Points, in no order, along strands that fork and pass close to each other.
Two points are linked if the straight distance between their rows is under 47.2. Some points are linked to none.
lepa: [ 21 -51 -62 -53   6 -48  25 -14]
nok: [  5  96  11  35 -11  16  -2  20]
lakas: [ 18  71  23  28 -19  -1 -20 -15]
Vop: [-48  -1 -46 -11  32  14  19   8]
voniv: [ 43  74  52  32  -8  -6  21 -31]
milu: [ 20 -61  -9 -42  29 -14  -1 -37]
vor: [ 10 -60  32 -23   9   1 -27 -31]
padi: [-17   2  19 -12  35  21 -26 -27]
datim: [ 13  54  31  33  24  16  86 -10]
kelal: [-18  42   8  19  29  10  16 -23]
gid: [ 11 -45  47 -10 -18   2 -45 -19]
Temi: [-32 -27 -14 -29  45  28 -10   5]
fasub: [  0   6 -54 -13  36 -34  47 -34]
bidup: [ 15 -86  15 -10 -16 -19   6  -9]
Vila: [  2 -12 -82 -49  29 -33  33  -5]
fet: [ 27  70  51  35   8   6  44 -25]
teget: [ 19 -96 -22 -33   6 -23  36  34]
pim: [ 31  -7  26  -3 -57  12 -63  38]
zini: [-46  -4 -12  14 -18  19 -11  26]
zolof: [-11 -52 -23 -28  21  -2   4  -3]
lut: [ 55  64 -18  21 -45  -7 -55  12]
kena: [-19  34   5  15   9  12  -8 -16]
Kor: [ -2  37  -9  -1  67   2  48 -30]
suzu: [-24 -55  -7  -1 -22   3   5  12]
duto: [-23 -32  -3  10 -23  -2  -1  -5]
gul: [-13  -1 -37 -31  60   0  19 -20]
vupi: [ 42  47  -8  12 -48  -1 -71  21]
vugov: [ -3 -54 -17  -4  -9 -23  11 -34]
Moke: [  8  89  11  20   1  21 -28  23]
Sed: [-32 -24 -62 -29  32   1  25  10]
vona: [ 10  43  26  44 -13 -21  32 -44]
defol: [-11  23 -25  29  20 -24  58 -35]
Gugol: [ -3  30  11  40 -12 -18  20 -39]
tivek: [  5  21  30 -20   0  33 -66  15]
Pobeg: [-16   5   0  18 -55  11 -36  30]
Vomol: [ 32 -24  34   3 -59   6 -49  56]
Melo: [-49  38 -19  33  -2  13   9  11]
gevim: [-11 -71  18  -9 -11   6   4  32]
keb: [ 22 -97  20 -12 -10 -19  17  13]
lov: [ -1 -67   7   1 -24 -18  -1 -31]
mone: [ 21 -69 -51 -55   7 -32  27   0]
zan: [ 29  19   7   4 -58   1 -65  22]
Lop: [-15  29  10  20 -35   7 -34   8]
nonet: [ 26 -29  45  10 -54   7 -33  80]
lozu: [ 15   2  39 -21  -7  30 -74  12]
lesur: [ 34  37  30   3 -30  -5 -60 -27]
fekap: [ 44  86  16  30 -29  -8 -24  -3]
Fot: [-27 -30  17 -21  17  38 -31  28]
ludo: [-22  52  -4  47  -4  -5  50 -12]
sama: [ 17 -48  64   3 -30  10 -19  79]
pegu: [  31 -101   12  -25   12  -26   33   32]
Rizot: [-14  46   5  20  42   5  45 -23]
fisul: [  0  48  17 -10   1  31 -66  17]
bimu: [-13  83   9  43 -11   7  11   7]
gege: [-37 -10  -3  21 -43  16 -19  28]
dep: [-32  28 -39  11  39   2  47  -8]
zeva: [ -5   5   1  14 -66  10 -46  50]
Vori: [-32 -28 -49   8  -9 -14  29  -9]
vuvul: [  1 -22 -43 -21  24 -30  28 -40]
suto: [  9 -78 -44 -41   3 -26  31  17]
fekof: [-27  -9 -21 -31  56  21   2 -11]
Vudo: [ 23  12  39  -2 -24  -3 -59 -28]
rofe: [ -6  14 -42   6  26 -31  56 -40]
bub: [27 73 48 38  2 14 67 -6]
Sivo: [ 13 -66  14 -33  19  -6 -11 -31]
Nopid: [-23  -9   0  17 -30 -11  -7 -19]
Ginur: [-43  26 -30   7  39  17  25  -5]
Gek: [ 60  84   0  25 -37 -11 -46   1]
Bivu: [-22  67   6  47 -10   3  32   2]
nodig: [ -8 -32 -65 -45  32 -14  23   3]
Mego: [-49 -24 -42  13 -12  -2  20  10]
gofi: [ 23 -24  51 -19 -24  31 -58  66]
bibov: [  5  -5 -39 -45  64 -13  15 -31]
lizez: [-12 -33  37 -17  -2  33 -41  37]
leke: [  9 -40  53 -23  -4  31 -46  48]
pumu: [ -7 -44  27   7 -53   8 -23  37]
lumi: [-51  10 -29  20  -7  12  10   7]
Kapem: [-10  23 -16 -12  65   4  26 -31]
Lobir: [-40 -28 -10 -21  26  36 -11  26]
fov: [  5 -60  52   4 -21   9  -5  69]
romom: [ -3 -38 -35 -11  10 -27  22 -39]
Puvu: [-15  18   0  36 -29 -16   6 -31]
tuzig: [ 55  90  49  34 -14  -4  13 -14]
tugi: [-14  40 -13  41  11 -17  73 -23]
puvav: [ 10  10 -72 -39  38 -38  47 -20]
lun: [ -3  69  15   3   8  28 -46  10]
Pofon: [ 20 -28 -44 -57  53 -26  13 -34]
Zeze: [  0 -71  37  -3  -9  12   1  52]
nuve: [  4  54  17  24  33   7  74 -15]
ludus: [ -7  51  14  24 -17   5 -22 -11]
Doz: [ 16 -48 -26 -46  40 -21   0 -39]
vufub: [ 13 -21  39  -5 -19   2 -46 -28]

Follow the links from the first point to the second, and from the first to the third. Name the last point that the two ways share.
Rizot / fekap / zeva | ludus
Pofon / lizez / Kor | gul
Lop / datim / Kapem | Rizot
nuve / Pofon / Lobir | gul
bub / Lop / gul | Rizot

A fork is a point with three links, a tip a point with one. Leave the first point through the second and follow the links. Name the first fork or tip that comes.
teget / suto | lepa
lumi / zini | Pobeg
suzu / duto | vona
vor / Sivo | gul
nuve / datim | tuzig

Name the points in between on the shortest way along the links from the first point to the second, in order.
lizez / Pofon | Fot Lobir Temi fekof gul bibov
milu / gid | Sivo vor
Ginur / puvav | Vop Sed nodig Vila
Gek / zini | fekap lakas ludus Lop Pobeg gege
bidup / suto | keb pegu teget
